Each row is a point on a tangle of strands that fork, close into loops and nearly touch. The rows are in no order.
In the rows, zero is written as 128.
Points whose rows are less than 210 apart are linked; no others are.
J_757: [161 158 132 111 141 139 131  94 159 130 115 128 114 137 174 170 130 101
 125 149 103 150  81 103 162  98 152 132 110 127 131 140 118  91 116 181
 132 160 115  90 125 146  93 109  83 117 117 141 146 143 109 157  80 130
 118 110 128  98 167 147 182 127 104 115 114]
J_723: [110 146 152  91 140 109 146 123  91 114 139 160 134 103 101 198 125 168
 108 139 154 102  73 129 167  95 128 107 111  86 116  67 124  19 138 152
 146 103 103 172 131 120 179  53 102  59 107 105 137 131  75 149 157 148
 117 143 142 109 178 160 145 153 127 162 163]
J_735: [117 173 124 122 150 109 118  89 130  97 153 147 135  96 144 156  95 172
  69  96 151 111  56 108 136 107 137 138  98 148 158  92  86  75 128 123
 183 134 132 136 146  94 128  59 101 106  99  76 166 126 155 142 114 125
 155 103 177 148 182 153 169 111 120  91 182]
J_83: [116 124 133 140 115 106 156 100 181 106 182 137 114 132 205  87 102 141
 132 108 126 129 192 131 113 114  89 164  65 190 133 159  85 149 103  65
 127 142 113 136 152  93  64 122 121 107 107 139 208 124 104 110 102 109
 129 167 163 150 128 135 137 119 108 108 127]
J_989: [126 102 109 145 113 168 112 138 111 121 101 102 127 177  99  91 162 135
 149 121 117 159 130 166  92  90 132 127 123 117 110 166 151 161 172  95
  78 102 109 141 141 133 141 153 116 135 114 114 147  88  73 122 101 171
  99 158  76 104  71  57 126 140 111 150 114]
J_949: [173  91 129 108 137 181  75 111 141 152  84 110 158 177 111 120 150 128
 144 141 117 171  90 121 125 124 171 113 147 113 132 177 131 116 181 163
 104 147 149  75 128 146 126 137 102 141 120 105 133 135 129 156  84 155
 110 129 108  77 103 103 152  97 117 138 109]
J_380: [131 160 150 147 150 113 142 128 123 159 168 155 140 102 124 151 170 167
 140 128 107 100 150 112 151 150 113 149 116  99 130  30  97 100  40 132
 177 164 102 148  87 120  95  74 128 131 166 172 134 166 142 186 124 108
 134 108 166 145 187 198 106 121 151 108 118]
J_30: [145 109  70 154 112 140  98 110 144 140 125 109 105  62 171 102  77 137
 168  95 155  94 139 132  92 150 101 129 190 144 107 153 123 162 147 108
 133 211 149  53 149  77  87 148  71 103 138 109 152  91 195  86 143 129
 156 169 146 140 155 137 118 101 150  87 171]
J_579: [153  93  88 106 109 166  77 110 159 147  83  92 153 163 145  98  96  86
 184 145 135 153 140 113 122 117 129 137 168 128 108 200 145 160 189 135
  72 191 133  48 163 135  79 144  82 122 130  95 158 127 121 110  77 189
  88 146 106  59 120  99 130 122 104 149 102]
J_414: [121 168 151 112 125 133 108 150  60 110 146 120 131  74  73 194 162 191
  96 100 141  98  57 130 169  78 121 112 134  78 112  65 118  31 106 120
 182 114 100 179  97  79 182  82  78 107 114  96 140 112 119 162 128 158
 135 130 156 121 188 145 144 157 129 152 164]
J_214: [ 94 113 116 132 122 138 127 129 120 130 105 146 123 168 116  91 122 140
 157 153 132 150 113 165  76 119 108 125 120 117 139 153 144 159 184 103
  84 101 117 150 172 141 145 112 148 121  89 106 139 107  63 100 136 159
 105 140  88 111  79  63 126 143 126 135 144]
J_484: [146  78 112 151 140 153  65 131 110 129 131 102 167 152  88  58 180 167
  97  92 143 144 154 104 105 153 163 111 138 146 128 134 126 131 171  86
 109 121 179 149  96  97 134 169 145 182 158  71 133 132 194 155 143 127
 147 134 146 134  90  91  80  84 138 131 128]
J_848: [158 105 165 149 144 126 132 137  93 129 167 162 148 161  58 117 199 158
 131 130 113 141 167 144 132 115 124 156  80 120 131  80  91 106  89  98
 140  96  88 175  77 142 154  96 162 109 157 168 128 151 115 187 130  99
 111 160 128 155 102 166  81  98 141 143  97]
J_601: [169 140 131  92 150 168  81 101 147 139 102 107 155 167 135 146 141 108
 113 153 117 158  84  91 173 102 178 110 118 121 153 157 117  69 153 178
 130 150 139  65 126 152 105 104 100 135 112  81 150 149 127 182  76 137
 111  87 127  61 162 126 181 115  94 138  96]
J_775: [108 141 149 157 125  94 157 155  92 165 131 148 130 137 103 156 157 167
 191 144 120 115 167 150  85 119 120 150 142  67  97 107 129 128  92  96
 137 120 106 167 121 144 147 107 144 119 131 197 132 113  64 125 160 100
 106  95 118 135 110 153 124 144 163 124 117]
J_805: [ 87 155 143 157 105 111 147 149  91  87 145 122 102 110 114 131 147 171
  86 109 112 139 114 158  89 114 148 132  93 142 154 125 109 157 109 115
 163  52 118 204 118 117 172 176 170 160 103 142 122 110 122  86 159 115
 145 120 127 195  98  87 147 153 118 117 137]
J_294: [138 119  95 152  99 140 124 129 128 125 136 100  84  63 176 134 101 139
 153  76 127  97 124 156 113 116 101 117 171 137  83 147 141 161 124 114
 142 188 124  88 130  78 106 161  55  90 153 147 145  69 164  87 117 143
 143 191 128 138 151 144 127 128 137 117 167]
J_774: [169 133 103  65 124 176  96 132 132 133  87 126 130 119  82 138  97  70
 111 146 135 122  71  97 189 176 144  88 183 122 150 113 145 127 149 177
 126 117 165  57 113 151 154 141 126 159 136  59  56 152 184 147 117 158
 143 131 100  91 151 120 108 125 131 150 131]
J_406: [158  93  98  78 124 166 120 121 121 140  90 140 130 129  76 128  91  75
 169 139 154 116  89 134 152 159 111  93 188 117 121 120 158 136 175 145
  93 147 141  71 129 139 163 126 118 101 141  84  89 133 158 119 121 163
 110 174  95  96 136 128  80 120 156 150 138]
J_520: [ 74 150 113 121 125 101 179 157 109 151 130  99 132 124 157 144 111 108
 168 144 142  85 193 133 149 106  95 115 132  84  87 116 180  99 116 104
  96 149 101 157 153 122 104  95 119 110 134 167 168 125  50 106 143 130
  98  97 126  84 169 143 138 206 145 184 107]
J_15: [145  69 158 104 138 146 102 111 125 104 158 134 160  99 123 134 106 163
 104  91 185 120 101 129 126 140 141 102 118 182 135 145 101  70 186 121
 159 165 166 131 130  74 160 128 110  75 130  89 155 140 211 121 130 114
 142 180 195 150 155 159 127  84 143 143 162]
J_416: [120 106 170 142 122  94 148 103 179 135 133 147 125 164 209 152 107 137
 141 158 115 170 132 132  77 112 146 166  86 147 123 198 111 131 135 157
 125 132 132 142 165 144  98 136 128 108  83 188 165 128  68 101 129  97
 131  97 139 137  90 133 196 114  99 104 115]
J_899: [163 135 130 152 143 133 125 100 170 152 155 124 146 161 161 108 183 125
 142 131  82 152 190 109 138 110 129 161  82 132 119 124  98 123  71 114
 136 172 105 110  92 127  57 121 102 137 149 172 174 149 115 189  78  99
 124 122 151 126 135 155 132 101 121 112  77]
J_730: [163 120 142  85 113 163 101 167 116 143  92 145 138 107  59 146 112  98
 101 152 133 111  88 109 167 203 142  93 203 109 143 113 160 112 129 181
 145  90 187  78  88 154 183 144 155 170 151 104  18 147 195 148 150 124
 155 110 111 107 131 137  96 110 140 153 133]
J_845: [142 147 183 134 118 110 182 171 123 148 123 131 101  97 119 212 127 105
 127 146 101 107 117 131 167 138 151 132 152 111 115 116 152 131  49 196
 166 118 130 133  82 172 155 154 156 151 159 234  45 129 120 126 134  92
 139  82 108 138 143 181 147 159 117 116  98]
J_88: [128  78 152 111 125 131 142 140 113  90 160 134 132 142  84  89 144 122
 122 109 161 122 154 162 135 113 107 124  83 161 129 124 121 112 155  80
 110  98 104 172 132 123 186 136 164  85 126 115 142 133 137 123 136 125
 105 214 127 152 105 126  86 126 148 178 126]
J_4: [134 130 157 112 154 132 115 102 146 153 126 166 151 212 117 116 149 124
 145 194 105 176 152 120 130 110 120 140  68 109 156 147 125  82 145 139
 100 117 107 143 151 167 101  65 160  99  95 127 168 155  20 177 129 114
  93  89 104  70 114 114 151 134 112 156  95]
J_854: [119 195 146 132 150  94 153 129 114 147 142 184 119  95 116 175 132 141
 125 163 114 117 104 104 151 176 107 152 155  85 154  32 118 120  42 177
 176 114 115 140 114 160 106  66 154 140 141 141  88 161 129 160 159 113
 135  67 137 155 170 178 129 139 131  88 130]
J_327: [108 110 183 148 103  79 178 122 153 106 152 126 101 124 222 180  98 142
 114 121 118 141 138 147 108  83 150 157  71 160  97 192 118 112 114 142
 135 125 110 169 146 113 112 152 107  88 107 199 176 113  72  83 129 113
 127 126 152 146 119 158 211 143 101 128 127]
J_507: [112 144 153 167 107 115 154 169 101 144 149  65 122 113 124 155 194 132
 119  92  94 110 189 142 148  88 169 135 118  94  99 123 149 120  50 114
 163 109 102 168  72 113 125 182 111 185 154 196 129 118 109 138 127 113
 134  74 134 150 133 145 161 180 126 147  85]
J_302: [127 137  99 157 107 113 127 133 181 156 118  99 127 132 217 123 133 102
 179 138 100 139 185 113 102 110 119 161 152 110  88 176 132 158 106 124
 113 187 124  79 144 127  54 172  81 127 131 173 160 116 103 116  95 118
 139 112 136 114 117 131 152 131 105 113  92]
J_28: [105 199  79 141 134 137 100 122 115 114 115 126 105 112 130 112 126 142
 103 131 120 131  78 113 118 141 123 122 145 114 168  98 125 161 129 120
 139 107 138 115 142 128 106 117 129 176 104  50 126 106 150 136 128 145
 155  91 115 134 140  79 148 133 118  85 159]
J_27: [138 152 142 137 112 151 105 138  76  93 142 101 117  80  81 173 162 178
  92  82 137 121  49 147 138  75 135 129 128 114 123 114 116  83 122 109
 179 106 107 166 103  79 176 134  83 127 114 109 137  93 146 140 101 150
 149 144 138 153 151 122 160 140 128 133 153]
J_733: [141 143 133 139 161 143  86 137 120 145 102 138 148 202 105  92 175 165
  89 176  73 192 121 111 126 154 154 105 109 119 170 128 127 121 151 150
 113 103 132 141 113 170 114 116 185 162 122  90 121 166 104 201 135 140
 113 100  89  83  90  75 117 102 112 129 105]
J_100: [ 76 159 115 150 106 115 159 181  94 134 137  47 129 109 117 122 165 109
 127 102 128  95 201 137 144  98 143 120 135  91 118 122 169 123  82  89
 132 107 115 167 105 110 115 176 125 196 149 153 146 114 100 106 146 116
 127  58 132 146 143 121 150 207 133 170  90]
J_272: [149 129  86 104 107 142 113  94 184 146  87 130 115 151 202 122  93  68
 191 151 109 167 130 107 122 116 109 152 154 139 105 201 133 174 151 144
  81 201 117  42 159 141  56 140  68  97 125 131 152 128  98 102  73 164
  98 146 115  76 121 114 136 124  93 116 107]
J_694: [137 159 135 106 134 118 171 144 135 141  99 131  99 137 125 169 107  58
 125 169 110 122 111 115 165 153 146 117 144 115 138 128 164 147 101 196
 131 106 141 108 113 179 136 138 151 158 136 167  54 152 104 124 121 118
 137  87  94 120 129 139 147 158 106 128  92]
J_801: [155  99 100 142 144 146  86 130  97 179 113 132 168 134  78 113 183 166
 181 115 141 112 152 108  97 143 122 130 207  56  92 103 137  91 141  96
 106 159 155 101 106 112 117  94  89 135 160 115 140 116 139 174 147 121
 132 104 134 105 119 158  90  96 178 127 139]
J_144: [112  99 142 111 127 124 143 125 111 138  95 176 114 154 106 153 100 124
 169 159 145 137  68 163  87 127 115 120 146  95 127 145 156 125 186 149
  98 108 120 136 164 154 178  89 130  90  92 133 105 116  67  97 144 154
 106 139  89 115  90 111 133 126 137 126 156]
J_341: [125 156  92 126 138 128 135 115 158 154 145 106 141 131 177 107 133 101
 151 126 120  99 186  95 175 117  99 130 116 116 105  91 131 111  92  95
 115 194 102 104 122 111  55  90  90 131 153 132 182 144 124 161  85 131
 107 128 150  90 193 148 113 145 139 146 106]
J_532: [130 112 122 153 130 122 120 136 104 177 122 144 152 147 111 121 167 172
 204 138 127 124 159 136  67 122 112 154 162  63  91 119 122 116 132  82
 113 156 121 130 133 125 121  91 106 105 126 161 155 110  84 146 142 115
 117 115 127 120 108 146 115 110 174 119 134]
J_632: [135 132 140 133 149 157  84 121 127 128 132 113 157 206 104  87 183 147
 100 155  97 177 156 121 142  92 156 125  63 122 158 145 115  91 142 112
 109 104 112 153 125 150 108 107 153 143 107  92 166 146  70 196 102 131
 102 103 117  84 105  84 150 127  99 157  85]
J_493: [ 87 144 119 170 119 107 131 187  83 158  91 131 130 140  77 119 148 149
 150 143 116 122 157 144  83 174 136 124 182  85 116 119 171 178 115 108
 117  86 158 155  95 160 162 152 206 182 144 171  78 105 111 108 189 105
 123  76  98 136  69 103  93 136 149 112 120]
J_90: [119  84 115  89 138 112 129  95 181 157 114 167 164 175 141  94  69  72
 171 179 150 139 168  99 114 184  98 128 121 154 154 151 138 151 185 137
  70 149 143  96 171 152 109  93 174 107 122 108 130 180 123  98 145 128
  96 129 125  84 115 125  81 108 144 141 106]
J_409: [111 124 107 114 146  99 156 135 161 185 119 134 174 161 142 126  96  74
 196 183 147 111 211  92 124 178  92 134 148 111 116 128 173 134 131 125
  86 170 146  97 153 157  85  87 173 113 149 160 134 173  89 118 148  94
 105  79 135  84 135 156  95 141 151 148  76]
J_145: [146 141 183 161 116 123 125 176  99 152 107 146 124 104  92 189 157 174
 134 134  99 118 108 143 100 159 160 149 192  85 121 136 128 156  75 175
 176  97 155 129  74 167 174 162 171 174 147 219  37 103 150 129 156  88
 154  54 112 137  87 157 138 111 126  92 122]
J_456: [144 109 133  97 138 144 121 109 119  83 154 145 130 116  83 117 119 138
 106 102 168 123  81 145 152 105 102 118  98 156 139 107 107  83 167 110
 133 117 106 143 140 109 179  97 124  66 111  69 149 130 155 140 116 153
 120 219 138 139 147 132 107 119 136 149 156]
J_878: [137 147 176 147 153 106 145 144 100 135 182 156 145 128  79 136 190 158
 120 132 110 118 176 129 162 138 125 151  81 112 144  42  96  89  36 114
 179 118  82 179  74 136 128  84 164 124 165 162 132 178 121 195 141  99
 123 120 158 159 151 189 101 129 133 136  97]
J_313: [ 69 187 142 114 151  73 158 103 125 111 157 128 133 113 165 155 102 150
  79 120 157  97 118 112 156  94 141 130  70 119 143  93 110  65 104 115
 162 113 106 178 153 108 109  62 110 125  97  92 178 134  80 122 154 123
 136  66 166 135 184 151 183 171 122 123 160]
J_509: [154  45 120 151 131 167  61 109 139 132 123  93 179 187 109  55 172 175
 118  96 131 174 154 118  95 123 163 128 107 158 115 173 113 138 187  85
  94 141 156 135 122 107 117 160 117 157 136  88 168 123 162 159 104 150
 124 156 144 120  72  79 108  77 115 126 115]
J_393: [116 209  94 131 147 118  99 100 116 106 141 149 123 110 120 120 127 155
  81 116 125 122  65 100 137 118 109 142 111 116 167  63  95 115 106 104
 173 120 118 117 131 113 112  64 113 146  99  46 157 117 157 168 105 140
 146  96 153 139 176 121 149 114 117  84 165]
J_402: [162 118 118 109 133 123 139  68 176 114 138 167 108  91 184 138  69 102
 117 117 134 127  91 111 130 160 117 134 130 190 141 131  90 161 132 176
 137 166 146  77 138 124 102 136 102  97 138 133 111 145 204  97 117 117
 140 172 146 158 160 166 116  82 140  79 160]
J_938: [163 136 123 168 136 138  96 123 139 162 127 107 148 132 148 132 189 166
 141 124  90 138 140 112  93 118 161 148 157  91 119 135 104 125  97 139
 154 157 147 100  99 122  84 148  95 164 134 161 142 125 147 176 105 103
 162  70 148 131 106 146 160  98 134  88 109]
J_455: [137 147 136 117 105 124 158 117 139  62 145 103  64  79 164 154  88 102
  67  74 119 129  72 150 179  70 132 120  80 194 122 155 127 133 122 153
 151 104  92 134 146 102 145 160  80  89 121 124 128  97 141  95  88 166
 129 191 115 152 157 125 174 160  92 133 149]
J_324: [131 134 117 101 113 126 165 153 117 106 141 124  83  68 107 148  73  75
 123 111 136  86 110 146 175 143  99 105 169 140 117  91 160 159 106 149
 132 129 131 120 128 122 161 157 128 105 158 150  59 104 170  90 147 128
 144 174 102 153 160 148  79 162 153 138 156]
J_661: [137 180 101 105 132 131 147  72 170 137  90 159  84 129 203 165 106  91
 160 152 106 154  71 112 136  99 116 146 141 122 112 149 127 144 117 176
 107 175 103  71 149 145  75  95  54  97 109 141 131 117  70 119  81 146
 118 119 112  96 146 131 162 140 104  84 142]
J_332: [136  76 133 148 107 129 106  92 180 133 123 150 141 151 202 111 116 165
 158 130 113 177 129 140  56 121 113 161 108 162 118 203  88 158 165 117
 123 167 138  98 171 120  87 138  99  92  80 147 180 115 118 107 102 125
 139 150 156 141  84 100 170  71 105  79 141]
J_218: [180  99 167 107 108 174 106 169 112 153 104 130 146  85  68 165 135 129
 118 118 131  97 106 119 157 174 145 115 220  95  98 129 153  96 101 171
 152 130 188  78  66 138 172 155 119 156 176 170  28 120 196 149 142  97
 156  99 118 112 137 175  91 106 159 145 134]
J_753: [122  99 134 147 127 122 143 139 102 114 156 151 146 156  67  72 173 146
 140 119 139 128 181 152 103 127 100 145  92 131 128  96 110 146 125  56
 108  91 109 180 109 125 161 122 183 121 141 136 143 127 122 143 147 109
 111 180 125 160  86 123  63 110 158 144 120]
J_876: [118 149 120  70 147 117 141  73 182  82 131 140 120 164 153  89  81  69
  79 142 153 142 124 106 176 111 113 134  65 185 168 139 113 141 151 137
  90  90 102 129 182 158 113  98 156 117  96  60 143 156 102 112 121 152
 104 141 108 105 135  98 127 148  96 134 123]
J_399: [104 102 104 140 112 132 108 147 135 103 139  75 118 109 144  76  91 124
 124  97 166 111 172 148  98 128 131 113 132 166 140 186 141 157 172  97
 112 128 153 129 168  91 121 183 132 147 123  93 154 105 161  66 145 129
 128 138 130 144 124  93 141 149 112 142 135]
J_244: [ 69 109 111 148 121 111 107 158 109 141 122 102 147 120 122  85 109 153
 150 130 183 100 175 142  58 156 126 112 164 113 139 161 153 133 182  87
 104 132 176 156 163  99 138 147 160 154 113  98 153 113 121  69 192 108
 133  88 148 138 112  94 126 148 143 137 144]
J_815: [109 124 163 167  90 101 165 153 109 130 136 104  96 102 174 191 136 163
 153 108 104 120 133 170  85  75 143 144 139 102  73 172 131 137 104 126
 151 127 105 160 125 108 151 181  96 111 113 212 144  77  96  81 133 118
 134 122 130 151 114 149 184 155 126 127 128]
J_708: [119 105 108 168 132 123 118 148 110 126 146 117 154 149  79  52 179 142
 117 107 133 130 203 122 105 160 133 130 119 140 132  99 128 168 121  69
 107 100 149 167  95 119 131 162 192 172 171 113 127 134 173 141 164 101
 130 140 138 161  85 108  55 108 156 131 113]
J_514: [156 105 101 141 118 143 129  95 152 155 103 169 117 108 166 129 119 117
 190 136 111 133 119 126  83 154 103 153 168 135 113 139 101 185 128 144
 121 187 140  50 126 133  97 137  98 105 133 161 107 117 174 107 115 116
 145 159 133 145 117 141 102  69 147  68 149]
J_51: [137  81 150 122 149 131  94 100 151 124 139 163 164 134 144 122 109 165
 111 130 157 144 103 113  88 167 152 122 112 167 165 146  89 103 183 139
 147 147 179 124 148 109 134 116 144 119 106  95 147 159 192 134 136 106
 150 123 183 147 126 130 146  66 138 100 154]
J_589: [136  95 164  97 145 117 152 120 152 125 157 132 146 144 150 139 104  85
 119 148 148 127 161 106 178 133 149 114  84 168 134 134 125  77 139 145
 120 136 129 132 133 142 130 124 151  93 138 133 139 179 132 134 123 102
 106 156 153 117 152 168 127 124 127 177  98]
J_623: [193  84 162 133 131 178  90 116  96  99 144 126 149 113  70 140 176 162
  88  93 126 151  69 137 138 117 146 135 112 165 133 122  85 107 138 142
 166 115 132 133  85 113 171 147 120 118 144 138 102 134 205 167  95 123
 152 182 146 171 113 141 113  63 122 132 133]
J_310: [113 134  99 170 109 140 108 137 130 120 153  65 124 125 152 103 158 153
 134  74 120 117 168 140 110  71 126 144 121 118  94 154 125 132 117  61
 128 149 108 130 121  80  93 155  57 148 128 121 193  82 118 127  89 143
 133 136 142 133 132 117 153 142 115 131 117]
J_964: [133 101 175 154 136 123 131 165  90 142 165  90 159 124 111 147 189 158
 117 102 135 111 185 129 137 106 180 127 115 112 107 129 127  77  92 104
 167 135 133 174  75  99 139 161 118 150 166 176 140 138 143 152 135  90
 139  94 171 145 123 175 139 140 146 159  99]
J_487: [122 132  86 153 112 164 113 140 100 116 124  64 129 153  99  89 178 124
 142  92 124 131 153 148 122  64 128 131 133  99  95 147 156 143 137  70
  90 107  97 140 127 111 115 151  82 158 134 104 167  77  80 133  96 170
 109 129  92 109 108  81 133 168 114 162 102]
J_682: [202  73 170 109 116 184 106 143  97 124 127 124 144 100  65 160 164 132
 108  98 121 132  78 136 169 129 148 120 162 138 106 126 118  99 127 166
 150 127 143  93  74 132 177 161 103 119 168 167  64 125 200 153 104 121
 136 178 120 139 130 160  93  81 140 156 137]
J_645: [109  97 134 101 149 121 107 103 156 126 121 155 151 144 133 112  83 123
 114 147 166 135 107 114 110 170 139 104 121 154 169 142 128 115 198 151
 112 117 167 124 169 136 147 109 159 127 100  62 124 160 157 107 156 129
 127 126 141 120 125 111 127 101 131 126 147]
J_349: [121 105 132 182 120 124 101 167 109 175  76 121 141 162 113 113 171 186
 140 136  89 147 135 144  58 162 167 120 180 100 107 167 157 177 147 126
 114 112 166 134  98 158 161 180 171 189 134 177  81  97 122 129 168 126
 141  82  92 114  39  82 105  93 132  97 134]
J_939: [115 106 160  90 135 116 162 128 107 121 112 160 120 131 108 192  88 115
 127 149 166 114  63 155 137 110 127 104 137 100 116 127 156  63 178 172
 111  96 121 151 153 146 190  83 115  65 102 121 101 126  70  98 159 151
 108 151 104 113 130 149 138 144 135 156 151]
J_29: [136 115  84  93 115 137 159 151 124 140  93 117  96 113 112 131  51  38
 181 133 141  88 144 137 156 170  95  98 197 131  91 133 186 184 139 135
  85 164 141  77 130 134 142 149 126 106 162 151  72 122 147  81 128 143
 121 152  94 107 136 140  75 153 150 154 124]
J_274: [147 128 144  86 146  93 162  76 184 104 154 161 109  87 182 152  48  83
  79 116 155 110 103 106 183 151 119 121 106 194 131  98 104 127 116 190
 130 148 127 120 146 130 117 107 122  76 158 135  98 164 182  93 140 112
 130 186 147 148 175 189  95 113 152 116 158]
J_108: [123 157 133 101 155 104 136  87 158  81 175 132 126  86 161 139  81 124
  46  89 159 100  94 102 193 110 132 123  69 188 156  87  95  80 115 136
 168 136 118 139 137 100 122  86 118  94 125  87 151 153 183 132 115 122
 150 153 181 149 193 169 131 129 123 121 160]
J_171: [118 101 180 163  99 120 149 153  88 107 144 124 111 123 116 168 152 170
 120 104 119 141 117 178  80  90 154 141 103 140 112 164 113 142 127 120
 157  80 115 187 111 122 190 187 140 126 112 192 119  91 120  87 138 105
 133 136 126 179  86 121 160 126 119 126 126]
J_673: [131 116 154  78 116 121 159 147  98 100 118 150  98  85  82 190  62  90
 105 131 154 100  45 157 165 131 113 105 170 118 121 104 161 108 143 186
 130  93 133 138 135 149 205 123 127  84 127 134  37 112 128  89 164 149
 140 166  93 144 139 142 100 157 140 138 173]
J_624: [116 163 140 126 161 104 125 116 132 103 155 166 141 150 120 103 145 140
  71 160 122 156 122 102 149 157 137 136  70 149 187  76  91 114 105 136
 154  77 126 166 122 152 123  98 201 145 117  81 132 182 144 174 150 107
 136 115 150 154 127 120 131 118 115 120 123]
J_644: [105 121 126 157 101 130 127 120 147 107 171 103 129 152 167  76 136 169
 145  92 116 131 196 146 100  72  92 166  72 146 110 172  92 139 115  27
 119 137  99 148 144  79  77 122  93 111  96 132 230  93  60 124  87 136
 118 159 154 131 109 115 151 134 106 128 121]
J_611: [129 173 131 112 135 121 139 144 103  91 148 126 112 109  98 148 138  98
  76 137 127 125  95 120 185 114 126 123 101 125 167  76 125 102  92 150
 157  70 103 157 114 147 156 124 150 145 118 103  99 147 139 154 133 135
 139 130 121 156 151 122 137 156 113 141 124]
J_343: [112 151  94 131 121 127 157 129 159 108 133 113  93 126 156  92 106  74
 126 122 117 124 161 131 128 136 116 123 112 168 148 138 134 202 117 128
 112 105 130 118 146 134 114 176 145 151 130 118 113 121 138  91 118 126
 134 141 106 154 125  99 122 149 107 121 113]
J_683: [139 111 115 146 121 149 110 132 114 133  78 175 110 128  95 111 128 136
 129 150 102 145  70 139  93 195 127 115 172 125 144 112 135 199 151 155
 115 120 154 103 110 149 163 151 175 163 134 115  50 120 182 128 147 152
 147 145  89 134  84  83  74  72 138  85 172]
J_316: [ 69 141 127 113 135 107 161 169  95 141 149  96 153 113 115 139 138 129
 144 129 163  80 193 128 149 120 119  99 132  93 116  97 163  68 119  90
 127 128 127 174 130 106 135 110 135 123 142 121 158 138  91 122 166 107
 110  90 155 116 170 152 127 187 151 187 109]
J_164: [142 126 143  71 133 115 146  94 158  64 136 108  90 117 156 129  68  59
  50 104 154 134  92 123 220  85 145 116  62 206 135 158 122 102 146 166
 117  99  94 134 165 139 151 134 116  80 112  87 125 146 135 104 109 168
 108 197 112 124 152 134 159 157 100 163 137]
J_672: [ 83 193 123 134 144  81 165 111 138 138 149 155 119  99 164 150 101 132
 124 142 143  99 128 108 120 150 114 145 129 107 149  78 122 128  86 135
 155 124 129 147 157 133  91  79 130 142 118 121 135 139 105 115 166 112
 146  69 149 158 168 159 150 153 149  89 152]
J_751: [105 159 119 160 113 106 177 170  96 152 112 141 105 119  98 162 137 116
 187 139 107 104 161 156 108 132 109 141 169  83  96  97 162 187  69 112
 127 108 109 141 102 160 152 139 156 139 150 206  82  96  84 102 145 106
 115  98  94 149  99 140 105 158 152 105 111]
J_25: [ 75 135 109 113 119  99 158 137 141 124 149 100 134 118 186 104  74 110
 157 131 166  88 205 125 141  97  81 128 117 126 106 156 155 110 146  82
  81 160 110 138 186 103  73  92 113  95 127 127 201 125  56  82 135 144
  90 125 134  79 163 133 133 191 125 179 130]
J_609: [146  59 123 155 124 148  92 126 127 171  59 159 146 152 108 100 146 153
 161 148  98 158  98 138  64 189 142 108 179 120 124 156 140 189 175 141
 101 153 163  88 114 151 152 152 157 170 130 143  74 121 173 132 148 145
 135 136 101 106  57  82  82  49 144  84 159]
J_559: [142 171 122 157 135 142  99 125 125 148 106 141 116 129 142 151 161 166
 128 149  88 148  80 118  90 140 151 137 163  87 147 123 113 144 111 159
 155 124 148 107 119 140 106 130 125 169 111 129 109 117 131 154 118 120
 160  66 121 131 108 113 169 107 127  80 131]
J_79: [ 75 113 109 147 121 126 100 158  93 136  94 124 142 148  85  70 137 172
 142 143 153 132 136 149  61 162 114  99 163 105 137 137 162 144 194  79
  81 109 153 172 151 117 161 132 175 156 109  75 135 111 103  98 186 148
 115 117 110 119  83  61  92 133 144 138 153]
J_157: [168 130 143 139 105 175 118 124 113  79 135  92 102  94 113 162 152 139
  83  75 106 144  52 147 154  77 152 129 107 166 120 148 116 124 123 142
 173 112 110 123 104  98 156 173  73 121 122 135 122  90 166 137  63 157
 154 177 124 154 141 116 172 117  97 128 136]
J_628: [145  30 130 145 113 153  78  99 163 136 102 131 162 155 152  83 121 175
 154 108 136 178 125 151  59 140 123 132 118 167 118 203 102 163 199 109
 111 171 148 102 162 111 117 148 108 116  97 114 176 107 165 113 112 150
 126 177 150 130  78  82 141  60 115  99 148]
J_109: [119 193  71 109 135 116 184 127 147 110 116 142  94 135 118 100 130  39
 132 150 106 123 164 124 171 150  74 134 115 137 148  65 149 210  68 125
 106  96  91 125 126 162 108 134 179 156 151 123  89 151 115 134 121 130
 124 127  94 146 132 102  83 176 123 125  94]
J_97: [105 158  84  96 133 129 143 113 165  98 100 114  94 151 148  80  85  69
  98 149 116 144 128 116 144 144 131 113 102 179 169 146 138 207 155 150
  89  92 133 122 166 159 124 164 171 167 116  84  93 148 124  93 122 162
 128 130  85 119 112  62 114 161  87 128 119]
J_992: [102 171 117 147 130  92 150 123 157 174 123 127 124 109 203 159 114 132
 173 157 124 108 146 101  99 129 123 150 159  83 112 129 140 125  95 141
 138 180 134 113 159 137  73 106 103 135 113 168 148 130  85 115 145 106
 145  56 150 120 147 155 170 157 145  94 123]
J_737: [113 112 125 150 100 113 155 138 115 108 151 116  77  72 171 139  87 156
 142  83 146 101 129 179  91 102 100 122 137 147  91 165 134 154 138 106
 141 142 113 140 151  78 134 152  85  80 128 160 155  70 125  60 143 136
 129 186 125 162 133 143 143 147 136 126 170]
J_720: [139  79 161 119 141 133 130 156 126 144 150  97 167 136 130 137 133 100
 129 128 153 115 190 108 162 138 168 103 125 141 115 143 142  72 139 129
 129 153 158 122 107 122 133 158 135 123 164 144 128 160 164 138 128  95
 119 131 163 113 140 172 121 119 140 184  87]
J_640: [101 163 129 125 118 118 124 166  81  87 136 123 109  89  80 126 132 130
  63 124 138 123  86 136 140 144 128 114 136 128 171  89 130 131 117 135
 158  50 139 180 121 128 185 160 185 164 115  92  86 125 162 112 179 127
 156 130 122 179 120  97 114 157 124 136 155]
J_255: [115 179  57 111 141 126 123  92 167 135 141 117 131 124 161  78 103  87
 150 130 139 104 179  88 154 130  76 138 124 137 148  98 122 157 115  80
 102 173 110  78 157 118  55  86 108 140 131  64 168 135 143 134 100 136
 117 113 132  95 187 118 101 145 133 112 124]
J_563: [157 123 148 122 162 132  94 108 143 124 115 181 141 175 115 107 143 146
  80 177  89 185  91 103 136 177 151 118  85 160 189 102  94 122 146 176
 133  99 137 131 116 170 134 111 202 142 117  91 106 191 162 188 134 127
 127 137 120 124 105 101 114  70 110 107 124]
J_356: [132 196  93 109 144 127 158 148 128 127 103 120 104 150 106 119 146  42
 104 171  87 139 147 106 193 157 120 115 117 127 161  82 155 182  75 166
 120  83 113 120 110 186 115 143 184 185 149 126  64 168 107 160 122 130
 129  93  83 119 125  98 117 172  98 141  74]

A fork is a point with three links, a tip a point with one. Leave the first point through the second and follow the links. Name the first fork or tip that comes.
J_406; J_774: J_157
J_661; J_757: J_272
J_589; J_720: J_25
J_774; J_406: J_939
J_255; J_341: J_735
J_632; J_733: J_815
J_409; J_90: J_753
J_753; J_88: J_409

How many points has the smallest loop of links through each point below? Write none if it is on no loop.
J_514: 23
J_27: 14
J_244: 15
J_720: none
J_579: 6

A tip is a point with one link. Name the tips that can be reached along the links from each point below, in the order of the rows.
J_757: J_4, J_409, J_255
J_730: J_83, J_145
J_520: J_589, J_25
J_493: J_801, J_683
